Each row is a point on a tangle of strands that fork, close into loops and nearly touch. The rows are in no order.
In the rows, zero is written as 128.
Points whose rows are less than 189 apart are linked; no others are. Some points are linked to none.
<51>: [107  92 152 131 117 131 125 188 107 120  59 113  88 138 186 207 165  92
  94 181 105 125 130 155 141  82 109  99 165 119 118 149 126 142 148 137
 120 150 127  89  94 102 128 154 150 109 127 154  71 152 154 122 155 142
 119 182  89 110  86 107 147 153 149 129 105 158  49 121]
<469>: [167 151 118 165 172 123 102  95 122 151 184 131 191 164 115  92 114 159
 160  74 143 169 134 184 138 150 150 122  94 141 125 156 174 119 130 106
 104 120 129 123 177 127 113 157 128  90 112 143 135 108 112 118 131 136
  73 107 152 182  93 159 144 120 133 155  94  59 142 176]
<1009>: [ 89 152 148  97  95 106 151 108 150 118 146 157 110 104 112  57  81 147
 182  90 139 142  82 107 134 107  84 175 130 119 138  74 139  92  60 182
 128 133 104  96 115 123 107 116 118 150 147 102 153 155 145 100  93  94
 160  88 132 148 167 137 125 162 148  46 134 107 145 109]
<203>: [148 159  93  94  71 120 143  69 169 125 162 165 102 107 104 110 142 135
 124  51 136 139 121 139 129 175 145 183 102 106 151 132 148 113  82 147
  89  93 128 132 121 111  80 121 128 138 105 115 185 144 124  99 100 128
 121 116  84 179 124 148 119 136  57 130 123  85 170 132]
<697>: [191 106  86 141 115 116 106 141  87 152 112 143 156  92 179 118 106 102
 125 133 112 161 128 176 139 129 143 151  93  60 124 189 106 137 111 128
  84 123 121 136 137 115  49 159 124  89 132 137 141 155 125 140  84 131
  96 150 123 159  76 171 105 124  92 137 124  78 106 174]
<978>: [135 125 116 142 217 139  96 166 200 165 134 160 184 130 204 129 103 151
 164 160 138 162 161 148  88 138 123 104 119 102  61 147  77 156 184  64
 164 179 128 161 139 183 104  92 117 136 183 177 144 129  55 109 157  99
  81 122 217 168  80 109 165 141 189 129 136 139 157 102]
<200>: [189 107 114 174 159 115  93 137  86 157 142 112 169 130 179 102  88  99
 128 120 115 163 138 191 144 129 162 113  99 105 117 197 133 157 121 124
  90 115 119 114 148 131  88 159 136  91 136 144 104 124 143 148 122 116
  89 143 141 148  71 156 120 112 128 152  96  50  97 181]
<772>: [109 140 197 178 197 127 120 183  94 132 124  88 152 174 157 171 102 153
 144 171 144 115 131 168 133  86  98  98 165 183  83 128 153 132 169 125
 140 148 135  98 136 101 169 143 151 112 151 159  68 112 115 156 186 115
 116 138 170 124 109 132 177 144 227 121  96 145  65 147]
<850>: [ 78 130 161 112 108  97 139 126  94 123 141 113 138 107 108  56  57 136
 156 126 128 114  96  96 156  73  85 156 156 152 133  65 141 103  67 196
 144 132 120 105 109 118 170 118 120 134 158  98 102 139 164 142 105 113
 187  86 137 108 178 116 133 151 150  48 144 114 131 128]
<208>: [175 102 108  95  92 149 141 106 114 139 113  96 129  72 125  84  92 112
 128 129 112 114 122  86 122 142 131 147 129  72 166 136 125 136 116 123
 129 151 138 187 108 128 115  91  80 121 119 119 142 161 145 173  98 173
 131 111 107 120 146 152  84 103  96 127 189 127 213 113]
<930>: [127 149 106 131 155 171 141 109 219 140 152 143 134 156  94 146 171 147
 116 111 149 137 172 100  81 183 145 103 141 131 145 129 129 160 187  71
 151 132 168 203 143 162 147  63 127 145 143 155 189  90  87 109 181 123
 117 111 165 147 130 121 141 102  84 160 147 156 187  96]
<442>: [148 151 160 167 149 126 156 164 127 149 139  54 144 142 134 178 127 150
  86 137 125  78 156 167 129 111 124  99 179 164 138 149 188 164 134 169
  65 133 167 167 112  83 138 124 127  74 148 146 131 129 161 192 138 149
 150 103 102 157  61 137 161 155  91 133 124  96 120 131]
<688>: [106 106 165 137 129 105 131 167  78 138 122  73 123 111 153  79  48 109
 129 160 101  98 110 102 149  67  94 123 174 148 127 107 125 127 101 175
 145 153 117 109  90 128 161 120 113 120 183 121  73 134 185 165 130 123
 179 115 132  80 142 114 129 146 164  70 135 126 106 131]
<536>: [153 105  82  99  91 130 117 128  88 143 109 185 125  72 150 109 113 123
 139 127 124 171 119 150 138 132 118 186  99  54 117 155  84 104 103 123
 114 123  98 110 135 105  42 181 133 119 114 110 144 158 109 115  62 127
 106 146 127 145 120 160  94 126 111 105 132 116 101 172]
<600>: [127  85 164 126 120 166 152 159 101 107  66  53  74 134 151 180 121  80
  84 179 113  76 124  98 127 122 126  87 200 143 155 141 148 147 144 129
 143 154 152 134  67 110 162 104 119 120 145 137  65 129 167 173 161 177
 154 161  63  64 110 105 121 137 132 140 148 176 128  91]
<85>: [ 92 147 124 118 118 138 139 135 161 127 135 193 141 105 114  97 113 158
 174 119 136 152 125  91 101 110  94 164 114 110 109  96  95 104 154 104
 163 150 100 129 144 147 106 130 110 151 146 131 166 130  82  98 129  99
 125 101 187 140 167 140 130 137 166  97 142 156 139 119]
<931>: [129 128  94 114 112 133 122  76 126 103 138 184 105 130  82  90 128 110
 142 101 147 146 123  91 124 160 152 147  94 124 127 127 117 116 120  95
 169  98 115 105 151 146 128 149 144 159  85 106 133  94 119  84 138 120
 117 141 143 107 171 120  99  98 152 149 125 136 132 128]
<147>: [ 89 125 147 103  78 128 138 103  67 118 171  99 156 122  65 125 100 172
 121 130 173  98 139  80 170  98 129 168 145 187 142  45 140  96 109 169
 127  89 153 150 146 101 203 134 154 142 105  78 106 110 102 178 121 138
 178  98 102  98 198 133 118 125 110 126 157 133 157 152]
<440>: [101 120 120 128 158 141 138 160 239 148  85 161 109 118 183 142 155 121
 138 158 111 151 150 135  80 142 117  72 135  87 130 123  81 174 142 102
 151 178 115 143  94 181  89  68  97 141 203 178 176 144 108  67 125 116
 130 121 138 126  91  80 142 151 120 122 142 157 151  58]
<807>: [ 99 142 131 107 111 129 125 145  88 109 123 119 103 150 115 235 227 139
  75 146  99 103 150 134 143  96 116 135 143 129 108 117 138 120 165 123
  91 123 166 156 148  64 148 170 147 107  99 104 111 155 114 162 160 164
  96 171  86 147 107 131 157 151  75 143 113 174  67 140]
<232>: [138 107 104  75  72 151 135  99  78 135 123 110 116  61 109 117 121 122
  91 128 117  90 127  88 144 123 133 166 130  95 153 110 129 117  98 155
 112 136 133 161 110  94 135 119 119 130  98  89 112 166 153 156  90 196
 156 129  56 102 156 129  98 111  64 123 174 138 181 131]
<10>: [167 132 112 158 124 133 121 121  60 148 177 109 185 102 109 100  91 151
 128 124 143 137 149 140 143 104 133 181 114 117 134 156 149 102 125 116
 102 116 156 162 156 103 116 160 134  78 117 118 110 121 109 177 121 137
 103 109 146 140 135 188 120 116 114 134 147  73 141 187]
<132>: [138 131 129 147 137 114 132 142 127 133 124 136 130 125 144 100 103 108
 139 120 119 136 118 137 129 113 127 128 115 114 136 145 132 133 109 142
 120 118 114 115 126 140  99 133 117 118 141 133 130 132 149 115 114 115
 139 123 135 132 116 130 125 134 133 126 126 106 114 126]
<531>: [166 100  69 127 117 156 111  79 134 104 119 175 106 134 106 103 141  92
 131 113 142 157 141  94 107 186 179 123  91 106 119 169  99 148 156  37
 188 113 129 130 149 161 119 135 126 151  86 126 135  89 108  93 158 129
  91 163 149 102 146 119  83  71 156 182 126 146 151 116]
<491>: [210  86 109 128 127 143 125 136 127 157 109  72 134  80 162  98  81 109
 129 162 102 124 136 102 103 146 124 124 128  55 167 174 109 150 153  95
 132 168 147 204 102 152  94  83  66 101 146 151 146 159 137 205 110 146
 113 118 144 127 111 164  82 101 109 145 193 124 209 109]
<547>: [ 86 125 116  90  71 106 151 110  98 133 143 135 110  96 116 113 104 134
 100 108 122  97 120 134 168 106 113 176 141 153 137  86 153 104  34 218
 102 124 110  93 107  97 139 141 153 128 119 103 108 150 160 128  86 131
 185 101  72 130 161 109 144 156  66  67 115  87 120 141]
<480>: [117 114 102  81  94 120 132 123 132 125  94 206  93  84 147  91 112 132
 167 112 136 183  95 140 131 143 103 171  98  67 111 129  77 103  83 136
 135 132  67  71 129 123  36 171 135 151 125 110 157 146 115  78  64  98
 118 143 134 151 138 139 101 151 137  70 113 124  91 145]
<114>: [186  84 128 158 157 136 107 167 116 152 101  91 132 100 186 133  92  96
 132 179 110 129 134 117 107 133 123 119 131  75 128 192  92 142 171  69
 147 167 133 165 113 162  85 109  79 106 159 157 128 148 117 184 122 128
 111 142 153 116  96 149 107 119 153 158 172 142 149 101]
<313>: [122  85 145 111 107 137 151 168  83 131  83  73 106 104 157 142  83 102
  92 170 100  77 125 110 149  87 115 116 181 130 150 121 147 142 111 168
 122 163 123 141  80 108 147 115 113 109 156 130  76 149 184 177 128 174
 174 136  74  81 118 119 127 148 115 103 146 143 127 119]
<780>: [140 127 186 179 166 119 138 144 163 115 116  70  89 177 137 108 121  74
 103 137 108  95 116 129 106 143 138  55 146 176 128 138 136 168 128 142
 153 107 136  91  97 162 175  88 117 145 152 142  89 100 187 119 176 114
 140 144 124  83 108  83 112 119 173 153 115 140 117  89]
<86>: [141 149 148 156 216 147 125 160 186 160 146 114 171 151 158 158 115 170
 150 156 157 134 173 127  83 146 114 110 153 141 104 133 111 138 203  71
 152 173 156 193 146 165 135  78 128 129 165 171 156 113  57 145 171 111
 100  98 217 175 108 140 179 124 155 131 162 155 162 113]
<709>: [137 143  96  80  47 139 122  94  77 138 179 118 145  56  76 114 141 159
  90 107 134 105 139 102 146 120 129 212 107 109 152  94 124  93 105 160
  85 114 164 168 136  71 125 128 146 132  85  77 136 166 107 174  87 176
 135 110  68 145 161 155  96 112  55 120 163 113 182 163]
<884>: [124  81  93 107 116 128 114 166 149 142  55 176 127  76 192 162 167 114
 140 169  97 159 123 148 114 132 116 115 107  41 118 150  54 143 138  81
 141 182  76 125 109 150  48 144  91 133 175 153 159 170 102 100  65 131
 100 157 123 114 100 124 122 142 129 115 141 157 110 105]
<1008>: [156 143 134 163 154 133 136 101 133 112 154 101 135 175  93 134 153 117
 103  98 141 108 138 136 131 161 172  97 117 175 141 152 177 148 140 115
 125  87 154 138 146 137 159 132 141 119  98 139 121  90 138 123 165 139
 127 128 120 129 121 123 139 107 115 183 102 107 144 129]
<230>: [ 94 139 112 117 156 139 110 145 147 102 104 177 133 168 147 185 216 130
 133 124 130 145 121 168 117 119 139 115 108 119  87 133 119 142 166 102
 136 142 125 107 149 142 138 148 140 151  93 153 139 132 101  70 156 128
 103 160 150 151 119  98 161 122 150 137  94 158  95 119]
<155>: [150 159 106 137 129 132 126  89 135 120 165 147 150 150  86 152 190 144
 108  83 140 128 147 145 133 157 169 134 101 145 131 145 161 121 147 109
 107  93 148 154 165 116 131 151 138 122  78 125 156 110 110 115 145 148
 102 128 115 162 119 147 143 107  79 177 103 110 148 155]
<113>: [133 115 136 126 101 148 142 129  67 125 140  67 130 119  97 167 118 133
  73 155 140  69 152 106 149 112 139 147 156 161 143 122 157 133 134 146
 104 115 171 172 120  89 181 135 151 107 119 113  93 115 143 195 144 168
 161 127  86 105 139 141 134 126  81 148 145 134 152 150]
<53>: [126 109 106 102  99 162 128 152 110 129 104 140 116  77 125 151 157 139
 118 156 113 117 130  85 117 115 111 153 125  78 135 126  90 103 168  84
 145 156 121 160 124 126 103 132  94 130 125 114 144 154 109 140 106 160
 126 133 126 106 158 144 108 116 119 125 175 176 150 116]
<242>: [145  85 105 140 141 129 115 157 172 145  77 141 123  94 186 121 113 103
 153 169 105 147 129 122 101 144 118  95 118  67 132 156  68 156 146  78
 160 176  95 140 104 179  71 103  73 134 190 162 152 149 112 123 101 115
 112 135 145 107 102 119 107 134 151 134 154 148 145  83]
<929>: [155 107 103 136 164 115  81 111 141 122 109 157 133 150 166  91 119  82
 150 110 123 182 103 180 123 163 166  95  71 104 103 183 104 172 123 113
 136 108  97  72 146 164 104 144 141 145 106 133 119 108 137  88 128  97
  80 166 157 136  96 118  98 101 174 152  77 107  94 146]
<141>: [120 107 156 116 118 163 141 152  67 113 108  96 113 127 108 182 125 140
 115 183 146  85 131  66 137 113 118 139 161 145 134  99 114  96 185  91
 157 132 156 164 125 111 173 118 136 135 120 111 108 115 105 182 152 157
 152 143 127  88 172 140 121 115 148 146 178 196 129 119]
<332>: [128 130 119 115 111 144 128 107  78  87 120 126 108 161  83 203 203 122
  80 149 139 107 155  95 154 142 160 124 129 155 122 103 130 123 176  90
 145  96 171 135 149 101 187 158 177 137  63 103 105 105 104 131 180 148
 121 170  96  96 152 127 138  90 111 190 121 173 105 124]
<926>: [113 124 185 157 174 144 126 170  95 111  99 104 128 164 151 197 128 130
 143 181 154 113 123 123 125 107 102 110 158 167  93 130 124 115 194  87
 166 147 152 120 133 118 173 127 147 134 131 157  81 107  81 150 188 121
 121 159 163 116 140 131 163 120 223 144 125 187  80 117]
<31>: [113 151 145 148 176 114 123 159 165 120 116 154 137 164 156 133 145 121
 151 127 126 136 116 161 111 112 123  95 111 140 103 131 131 143 130 131
 136 131 105  93 137 156 124 131 128 140 131 158 132 126 135  79 140 106
 124 132 156 139 111 101 151 145 170 128 100 131  93 120]
<270>: [ 96 117 144 121 100 122 147 163 103 115  93 109  84 158 144 222 192 116
  69 158  93 101 149 151 150  88 114 117 171 148 117 134 153 135 132 162
  93 136 145 106 102  65 150 165 158  95 112 131  84 154 154 138 154 145
 126 170  80 126  84 101 169 175  91 126  91 150  53 137]
<526>: [133 179 153 141 142 113 151 143 177 141 145  96 160 137 115 124 108 165
 144 121 132 114 136 131 109 116 113 124 156 134 157 104 169 142 139 159
  96 137 156 181 124 129 137  77  94 115 147 139 165 139 133 167 115 119
 149  56 153 183 113 147 153 136 111 109 159 106 176 110]
<589>: [118 141 115  98  99 144 119 140  81 112 140 112 110 125  89 213 224 150
  81 145 117 101 154  82 132 116 125 144 131 124 119 101 111 101 195  95
 115 118 169 186 160  84 144 154 149 127  92  92 131 145  92 176 152 169
 108 169  95 128 149 148 122 120  80 163 148 192 112 135]
<604>: [157 157 154 172 205 127 140 133 196 144 156  71 134 175 125 121  95 138
 142 135 145 115 152 105  76 173 134  79 169 166 144 136 132 161 178  89
 152 148 169 186 129 175 158  51 101 136 167 162 153  98 117 155 171 105
 118  93 198 155 112 122 147 113 139 146 169 141 179  95]
<605>: [149 140 165 163 160  84 114 112 193 136 156 121 118 158 144  52 101  84
 149  92 105 159  96 169 110 162 134  63 105 152 120 147 121 154  69 178
 112  98  93  56 115 158 122 109 129 149 161 129 137 109 191  79 126  74
 114 139 139 129  95  94 108 132 154 128  76  69 102 121]
<765>: [167 108 146 161 153  93  76 112 158 126 138 125 123 132 157  30  80  65
 167 129  98 187  92 143 117 170 142  83  99 114 110 178  66 151 101 127
 140 113  87  70 113 166 112 111 117 144 166 116 113 108 177 101 122  62
  90 161 165 111  96 113  87 103 187 140 100 104 105 130]
<703>: [ 88 172 128 129 156 128 153 158 237 131 114 153 112 158 148 169 189 142
 129 123 114 128 155 149  87 129 115  90 146 128 121 109 127 163 139 139
 115 153 133 149 113 157 105  84 115 141 157 163 193 142 124  71 134 127
 138 106 133 168  87  83 176 155  88 125 123 151 141  85]
<691>: [128 167  95  72  43 123 132  68 136 127 186 148 117  74  84 112 156 166
 105  61 140 120 125 124 148 149 126 219 107 115 152  96 139  84  76 171
  80 103 145 134 128  73  91 128 143 151  85  77 163 174  99 131  87 147
 132 108  59 176 154 159 110 139  51 104 136  95 171 146]
<462>: [129 161 170 173 190 125 156 140 209 115 129  69 107 188 117 121 129 111
 125 119 135  88 128 114  82 170 135  56 166 190 139 122 147 176 146 126
 148 119 157 139 109 168 167  58  98 146 159 157 144  98 157 128 173 115
 148 108 148 122 109  81 135 122 147 150 138 151 159  73]
<42>: [111 129 106 117 167 125  89 120 127 115 140 197 165 150 132  94 113 147
 184 111 146 175 103 152 123 129 124 138  78 118  72 138 110 117 148  99
 161 128  91  81 173 147 135 164 137 149 101 131 115 103  90  83 143  94
  85 142 208 140 149 131 133 114 228 107  88 138 100 149]
<1035>: [121  98 130 118 122 111 104 121  83 129 123 127 110  97 135  37  53 102
 162 159 117 145  94  80 140 110 106 145 133 109 123 129  86 101  95 134
 183 138  97  74 107 150 134 139 114 140 160  89  80 126 164 121 103 110
 146 136 155  66 171 109  89 122 194  87 156 147 109 126]
<802>: [164  92  88 132 139 142  89 117  55 117 108 134 138 131 149 150 137 101
  89 142 130 152 141 162 153 137 178 134 102 106 106 191 128 153 159  89
 137 108 138 108 154 128 131 181 173 115  62 120  74 109 122 123 154 139
  83 179 132 116 114 154 115  79 144 172  97 117  93 171]
<26>: [ 81 164 129  92  69 145 139 143 159 137 150 172 153  79 100 109 127 199
 162 113 134 148 136  82 104  94  76 189 125 105 137  60 105  81 166 136
 128 152 122 159 136 115  98 111 109 161 139 106 181 166  67 140 102 111
 136  74 169 161 175 172 118 141 130  67 161 158 170 132]
<115>: [ 96 145 109  96 103 120 146 108 201 121 109 197  76 129 132 118 158 131
 149  87 122 153 106 133 109 155 120 135 105 107 132 114 117 129  83 146
 128 128  83  95 117 143  70 121 125 170 136 136 195 144 136  54 104 104
 144 127 117 150 135 108 127 161  97 105 101 127 132 100]
<891>: [146 141 122 155 201 118  75 114 136 141 177 151 191 174 142  76  94 156
 195  93 138 188 111 186 123 146 135 109  82 140  85 151 142 124 138 102
 127 139 104  85 177 147 129 154 121 118 123 144 122 104 116  98 141 107
  65 127 199 166 102 141 144 116 210 126  80  94 124 163]
<975>: [100 159 152 134 120 102 132  60 144 112 193 139 143 155  56  65 104 163
 168  76 164 132 105 120 150 134 119 147 116 190 143  82 170  93  68 168
 136  86 134  97 145 123 172 135 145 131 124 101 131 101 127 108 127  95
 139  87 132 124 175 134 130 142 142 105 108  85 147 141]
<239>: [102  92  89 113 135 136 101 150 172 122  73 183 125 126 190 175 203 105
 136 143 113 171 126 165 103 141 145 104 101  72  91 157  72 162 153  76
 152 165 106 107 127 160  90 137 121 152 135 164 153 145 100  62 122 123
  98 174 138 139 101  87 135 125 145 134 108 158 106  92]
<250>: [ 92 165 153 124 141 140 159 175 182 120 100 103 110 155 122 195 188 139
 108 140 119  89 141 122  95 122 109 108 183 137 141 100 135 147 162 134
 103 152 155 174 107 123 138  90 107 122 148 144 168 144 131 139 133 141
 152 111 116 152 108 109 163 148  93 126 151 183 138  80]
<530>: [158 159 137 150 135  85 133  88 181 144 169 121 126 144 138  72  90 116
 152  58 121 151 112 177 132 158 139 104 113 150 145 147 168 141  55 182
  86  99 112  93 118 138  91 108 126 119 155 137 163 129 168  99 107  93
 125 101 110 167  88 125 127 150 109 113  92  30 132 125]
<741>: [139 124  95 124 142 123 107  85 175 102 109 173  96 172 131 111 166  81
 127  94 130 161 114 166 113 185 175  87  77 129 117 167 128 170 115 111
 151  95 110  75 139 168 128 126 157 163  78 141 134  94 144  56 147 107
  98 173 133 131 124  95 103  97 143 172  71 116 116 122]
<35>: [ 92 171 142 118 101 125 134 150 105 134 165 168 182  96  99 129 140 204
 161 111 145 147 130 120 140  66  86 195 119 130 126  77 126  63 151 142
 100 126 122 147 167  89 108 149 130 122 118 102 158 152  71 150 100 115
 126  82 162 165 166 182 139 148 133  89 140 131 122 174]
<72>: [154 157 126 147 131 117 138 154 110 152 149 112 162 119 141 159 140 156
 102 123 113 114 146 177 142  98 122 137 131 128 135 149 173 130 119 161
  63 124 144 159 135  92 114 145 126  74 126 137 142 146 144 157 113 145
 129 112 106 174  80 158 157 149  73 130 123  78 111 156]
<847>: [ 71 132 153 134 102 112 139 123  69 115 157 107 150 152  86 122  96 177
 133 145 157  98 144 109 169  78 113 147 155 207 126  57 147  99  94 180
 137 100 129 107 139 108 205 158 164 119 132 106  81  98 129 157 133 107
 175  93 129  86 188 129 149 150 138 102 118 121 108 171]
<416>: [ 94 153 130 122 135 119 120 154  97 131 139 184 170 121 130 148 153 175
 143 120 131 147 118 157 152  78 103 169 110 125 102 115 136  86 135 143
 107 127 103 110 164  94 109 183 143 120 102 119 140 145 100 112 110 125
 120 116 154 161 137 155 163 150 133  98 103 124  78 175]
<82>: [113 105 111 102 107 135 152 102 180 108  72 141  53 126 131 121 160  86
 123 120 108 121  95 105 112 161 150  86 118 115 163 125 119 151  90 127
 159 130  83 101  85 163 117 100 103 168 134 133 141 129 171  76 107 140
 157 143  77  74 147  70  96 126 115 133 132 154 149  67]
<719>: [ 99 111 139 103 112 150 164 134 150 100  64 102  66 140 129 160 174  95
 102 143 108  83 106  95 123 129 132  91 164 134 160 108 136 137 127 137
 148 144 117 127  77 138 156  97 101 142 128 135 115 139 171 121 128 169
 169 141  62  71 137  81 125 136 110 130 153 181 136  67]
<909>: [150 165 119 132 124  91 151 103 195 142 133 144 110 151 141 143 154 115
 119  73 114 126 121 186 131 164 148 107 106 149 138 150 169 143  73 181
  79  94 113  99 116 132  87 116 130 125 122 145 182 140 162  83 103 116
 143 118  85 175  86 101 147 155  62 143  82  69 121 123]
<9>: [137  95 109 109  97 123 104  70  55 123 157 113 113  93  96  22  41  97
 147 133 141 140 122  69 139 139 133 167 133 114 136 118 106 107  81 132
 177 122 131  95 118 139 151 149 137 140 124  62  73 108 154 123 109 125
 139 139 135  65 182 114  82  96 159 106 160 120 147 148]
<473>: [131 159 136 125 132 156 144 120 202 144 144  89 138 153  84 158 149 159
 108 122 149 103 158  94  84 179 145 115 171 144 176 105 138 151 185 107
 124 127 181 233 136 141 168  50 117 148 132 139 190 107 101 173 154 130
 141  82 158 165 147 150 140 101  77 138 172 161 209 103]
<454>: [ 98 153 176 160 179 131 131 151 114 120 142 119 174 191 108 176 152 192
 144 139 159 118 129 162 150 105 114 105 140 195 105  95 167 112 164 128
 123 123 129 118 163 101 178 152 150 108 116 146 116 105 102 136 162 125
 127 118 157 140 129 141 179 143 165 134  90 144  86 161]
<517>: [154 128 143 129 116 138 150 140 119 132 122  52 126 117 117 165 128 121
  67 140 115  64 137 128 130 128 139 119 170 143 156 144 174 161 133 161
  82 126 175 196 103  94 157 101 118  94 131 140 126 144 169 196 132 171
 162 112  74 146  99 139 135 135  62 143 147 128 163 114]
<323>: [153 110 101 112  99 145 129  78  93 112 144 136 123  99  79  67  84 113
 146 119 147 132 125  57 122 147 141 167 114 109 140 118 109 100 129  89
 168 116 135 135 135 140 132 126 114 145 111  90 122 113 121 138 123 137
 126 128 145  90 177 132  78  87 147 134 173 139 172 125]
<549>: [122  87 136 134 148 127 102 183 139 120  52 124 112 129 212 209 192  84
 126 175 109 149 123 170 115 111 131  88 137  88  99 166  90 158 168  91
 132 171 128  99 114 142 104 135 127 128 140 175 103 154 119 104 140 133
 104 186 114 128  72 103 142 131 173 150 117 162  77  92]
<927>: [103 146 126 106  93 115 134  53 132 109 169 153 113 150  57 115 139 134
 104  91 159 104 131 119 166 154 146 159 108 187 142  97 163 103  69 175
 128  69 129  89 137 119 166 155 176 146  76  97 112  99 131  96 124 120
 156 109  88 113 173 108 133 131  87 134  97  98 136 136]
<195>: [186 108 141 178 147 103 111 143 105 156 148  72 144 118 167  74  63  85
 127 133 100 139 127 144 137 121 142 106 131 114 138 175 129 152 106 140
 101 121 133 132 115 146 110 120 106  96 172 134 103 133 170 163 126 109
 125 128 136 120  80 140 106 116 126 138 125  61 130 138]
<915>: [152 134 108 156 106 111 131 124  77 152 174  97 158 101 131 109  88 134
 107 107 126 121 150 166 152 105 137 154 127 130 139 156 166 124  82 163
  77 121 145 139 127 103 123 156 142  76 136 129 104 131 144 170 105 134
 133 102 106 148 120 163 133 131  80 114 124  36 134 179]
<1000>: [117 144 114 103  91 126 132  73 102 101 159 141 121 154  49 160 181 142
  81 113 152  97 151 101 167 145 160 144 115 182 141  89 147 109 126 137
 129  67 151 127 151 107 184 158 174 147  60  87 116 102 111 119 143 142
 142 135  81  96 169 120 130 105  79 177 111 138 130 137]
<583>: [112 141 148 141 166 130 113 172  77 137 135 128 173 155 154 203 158 168
 120 146 129 130 136 184 151  78 118 134 134 142  89 135 160 115 168 130
  92 144 130 124 159  89 138 181 152  94 112 141 107 140 110 138 150 141
 108 139 144 161  90 153 184 153 141 124  89 126  69 176]
<700>: [128 162 121 127 115 116 139  73 163 123 179 159 137 132  85  73 112 146
 171  57 152 154 116 130 126 150 131 160 105 139 139 122 161 108  95 133
 121 104 133 123 144 133 110 127 129 132 119 117 163 116 114 101 123 104
 107  94 138 159 140 156 124 136 126 126 123  80 161 140]
<364>: [107 117 177 132 139 167 139 172  99 119  88  98 106 140 141 235 151 129
 135 191 149 100 134  78 102 126  93 118 189 149 114 123  91  97 216  59
 162 166 171 174 113 108 161 108 144 135 142 149 116 115  58 181 173 144
 122 160 141 121 157 136 151 116 174 145 166 224 110  92]
<941>: [129 149 157 169 160 126 133 106 111 118 161 104 160 173  79 127 124 165
 136 116 159 114 133 122 148 130 139 109 128 195 135 107 166 118 145 118
 135  92 147 134 160 128 188 139 142 115 117 127 112  87 115 145 160 118
 133 110 147 118 152 146 145 118 145 155 114 123 125 148]
<39>: [126 100 137  90  89 157 139 111  46 123 132  78 134 104  78 142 101 142
 100 163 155  79 142  52 152 118 136 155 148 148 146  73 123 108 151 129
 143 118 165 170 127 107 194 116 143 144 101  85 100 116 120 194 134 178
 170 131  95  77 188 133 102 103 109 148 187 172 172 133]
<181>: [184 133 102 153 147 143 109 107  86 140 166 129 184 130 111 129 140 142
 121 109 145 148 146 145 133 140 159 153  95 118 123 173 150 112 161  81
 109 109 152 167 178 117 119 163 133  99  87 128 128 107  96 153 145 150
  82 134 150 159 116 179 127  95 118 178 126 101 151 177]
<959>: [ 99 150 145 134 148 108 119 120 126 112 153 179 148 134 105  71 100 146
 186 118 147 157 102 109 127 108  95 152 104 142 103 105 117  89 116 127
 165 120  96  82 155 142 145 151 134 143 129 112 122 107 111  90 132  87
 125 118 192 122 181 133 129 135 210  95 118 140 100 145]
<857>: [125 116 140 142 138 122 132 120 162 109  96 123  72 154 128  95 133  70
 114 125 108 117 106 119 116 147 145  79 114 143 142 136 125 152 101 139
 162 104 103  80 101 171 148 107 127 157 127 131 106 109 185  83 139 117
 151 148 111  81 144  78  96 117 153 145 112 133 116  86]
<20>: [147 119  81 134 139 166 130  84 199 127 152 182 126 143 104 104 143 121
 138  96 142 165 153 105  89 193 160 111 103 119 120 157 117 165 167  48
 174 127 143 168 147 172 126  88 116 154 133 155 175  82  94  87 185 117
  97 137 170 132 128 115 109  95 122 173 130 139 174 105]
<255>: [101 116 118  98  94 116 154 152 115 134  92 145  88 100 146 140 127 115
 102 139  92 110 109 140 156  96 110 136 137 113 142 112 134 112  79 188
 106 135  91  96  94 110 112 140 129 123 126 120 120 162 175 113  83 143
 176 130  73 110 128 106 131 159  84  87 124 128  95 119]
<644>: [115  93 108  92 109 120 111 120  89 130  94 177 101  85 137  65  84 117
 166 152 134 169 102 105 135 123 101 161 110  80 111 133  74 100  95 122
 179 130  68  60 130 137  81 178 137 146 123  91  99 126 132  93  75 102
 123 143 149  92 168 121  79 127 190  80 131 147  84 141]
<477>: [140 113 145 149 142  94 135 175 173 144  73 112 104 122 189 135 115  72
 129 142  84 126 107 161 126 122 125  64 125 104 144 128 105 156  93 171
 100 145  86  97  91 156  73  89 103 128 182 165 149 154 178 110  91 116
 150 137  94 113  61  98 115 148 122 117 108 106  96  91]
<14>: [120  87 130 110 113 114 147 162 137 133  53 117  83  98 185 140 124  83
 117 159  84 119  91 141 144 109 125  85 140  94 159 127 109 138  90 168
 119 157  72  98  74 145  96 113 102 128 163 142 110 163 183 120  78 145
 161 146  63  67 103 102 112 152 118  99 136 140  93  94]
<877>: [ 66 139 131 120  85 104 139 135  71 131 167 140 143 112 105 130 113 178
 117 116 140 114 141 143 172  70 103 182 143 173 125  81 151  82  70 198
  98 119 115 101 136  87 153 173 166 106 116 103 100 130 130 150  94 119
 163  86 112 127 165 141 161 164  93  75 106  80  90 187]

A tip is a point with one link. Name the tips that can be reached along the links from each point below, in the order of the rows.
<255> => <477>
<462> => <1009>, <978>
<536> => <250>, <473>
<605> => <741>, <909>

A fork is a point with three links, a tip a point with one. Leave the first point through the second and follow the links. Name the first fork or tip that comes.
<604>, <462> => <1009>
<239>, <230> => <473>
<208>, <232> => <239>
<332>, <1000> => <242>
<850>, <688> => <978>
<583>, <416> => <181>

How many points has the smallest loop of links through each point below? Write 0 if it is on no loop.
<517> => 16
<807> => 20
<181> => 14

Name the points in between on the shortest way along the links from the first point to the second, in order.
<114>, <20> => <242> <884> <239> <230> <31> <132> <195> <200> <697> <536> <480> <644> <1035> <9> <323> <931> <531>
<877>, <416> => <847> <147> <39> <141> <364> <926> <772> <454> <583>
<1009>, <462> => <850> <688> <313> <600> <719> <82> <857> <780>
<203>, <239> => <691> <709> <232> <208> <491> <114> <242> <884>
